The views of a scene show one set of named points, each view turned or mirrored, and shifted as a whole, with a little noise and some points left out.

Scene 1
View 1
vivam: [  0  21 -22   2   0   5  -1  -2  20 -31 -19]
vus: [  5  15 -21   2  -4  25 -10  -3  16 -44 -21]
vof: [  1   7 -25   8  -9   6  -6  20  48 -19 -52]
gif: [ -6  36 -21  -3   8 -14   6 -14   0 -25   6]
dosoz: [ -1  55 -32  -4  18  -1   4 -24 -21 -55  34]
rimas: [ -4  34 -32   3   4  -2   1   1  17 -36  -9]
zeto: [  9   2 -21   6 -10  34 -14   7  33 -41 -44]
gep: [  2  22 -28   6  -1   6  -2   5  25 -33 -24]
Bomu: [  0  23 -27   4  -3   6  -4   3  23 -33 -24]
vupi: [ -4  28 -31   5   1  -4   0   6  25 -27 -20]
kag: [ -2  52 -43   2  11   0   3  -3   5 -51   6]
Riz: [  5  25 -25   2   2  18  -5  -7   8 -44 -10]
duzed: [  1  14 -14   0  -1  12  -4 -10   9 -31 -14]
View 2
rimas: [-10 -11 -19 -23 -16  19 -19   1 -10  -4 -26]
duzed: [-12  -4 -14 -15 -23   8 -16   6  -7 -14 -22]
dosoz: [ 22   8 -31 -33 -13  54 -53   1  17 -15 -34]
zeto: [-33  -7  -4 -10 -30 -26 -14   1 -27  18 -30]
Riz: [ -9  -3 -16 -21 -19  10 -25   2 -10   0 -30]
vof: [-35 -38 -11 -19 -10  -6  19   1 -39   2 -15]
vivam: [-14 -16 -16 -21 -15  12  -9   3 -14  -8 -20]
vupi: [-12 -24 -22 -26  -7  23  -3   1 -20  -8 -19]
gep: [-17 -21 -17 -22 -11  11  -6  -1 -20   1 -22]
Bomu: [-10 -12 -19 -23 -14  18 -16   3 -12  -7 -24]
View 3
kag: [ 14 -12   5  12  49  32  33   8  -6  14   1]
vivam: [  7  19  14  19  20  20  10  14  -7  11 -17]
Riz: [14  7 -1 27  6 19 15 19 -5 -3 -2]
vof: [  0  36  28  31   0  -2   5  31  -4  37 -29]
dosoz: [ 17 -19  -7  -1  61  53  31  -8 -12 -14   7]
vupi: [  5  17  21  17  31  20  14  15  -8  24 -19]
vus: [11 13  3 28  4 18  9 18 -5  2 -7]
gep: [  7  16  16  22  18  16  15  19  -6  18 -17]
zeto: [ 10  21   8  39 -16   2   7  32  -2  16 -11]
gif: [  4  12  11   3  47  41  14  -1 -16   2 -15]
rimas: [ 10   8   8  18  24  25  15  12  -9   5 -11]
Bomu: [  8  11   9  16  26  24  15  12  -8   9 -11]
View 4
gep: [-15  15   7 -46  15 -42   7   0  31 -17 -37]
zeto: [-23  27 -12 -41  28 -27  27 -20  31 -37 -53]
dosoz: [ 18  15  42 -38 -20 -41 -19  11  -1  20 -37]
gif: [-12   9   8 -37  -3 -33 -17  15  19 -10 -19]
Riz: [ -5  24  11 -37   3 -31   6  -5  13 -12 -45]
vupi: [-20  10  -2 -42  10 -34  -4   7  27 -21 -24]
vus: [-11  26   2 -38  11 -26  13 -12  17 -22 -48]
vivam: [-15  17   0 -37   9 -28   2   0  21 -24 -33]
kag: [  1  11  29 -46  -1 -50  -7   9  22   5 -32]
duzed: [-12  23  -1 -34   0 -18  -2  -3  10 -22 -39]
rimas: [ -9  18   7 -39   5 -32   1  -1  18 -14 -36]

Which points are out of place in each view (at most two, in the order of its rows)? Write none if all are in place.
view 1 | rimas, Bomu
view 2 | zeto
view 3 | Riz
view 4 | gep, gif
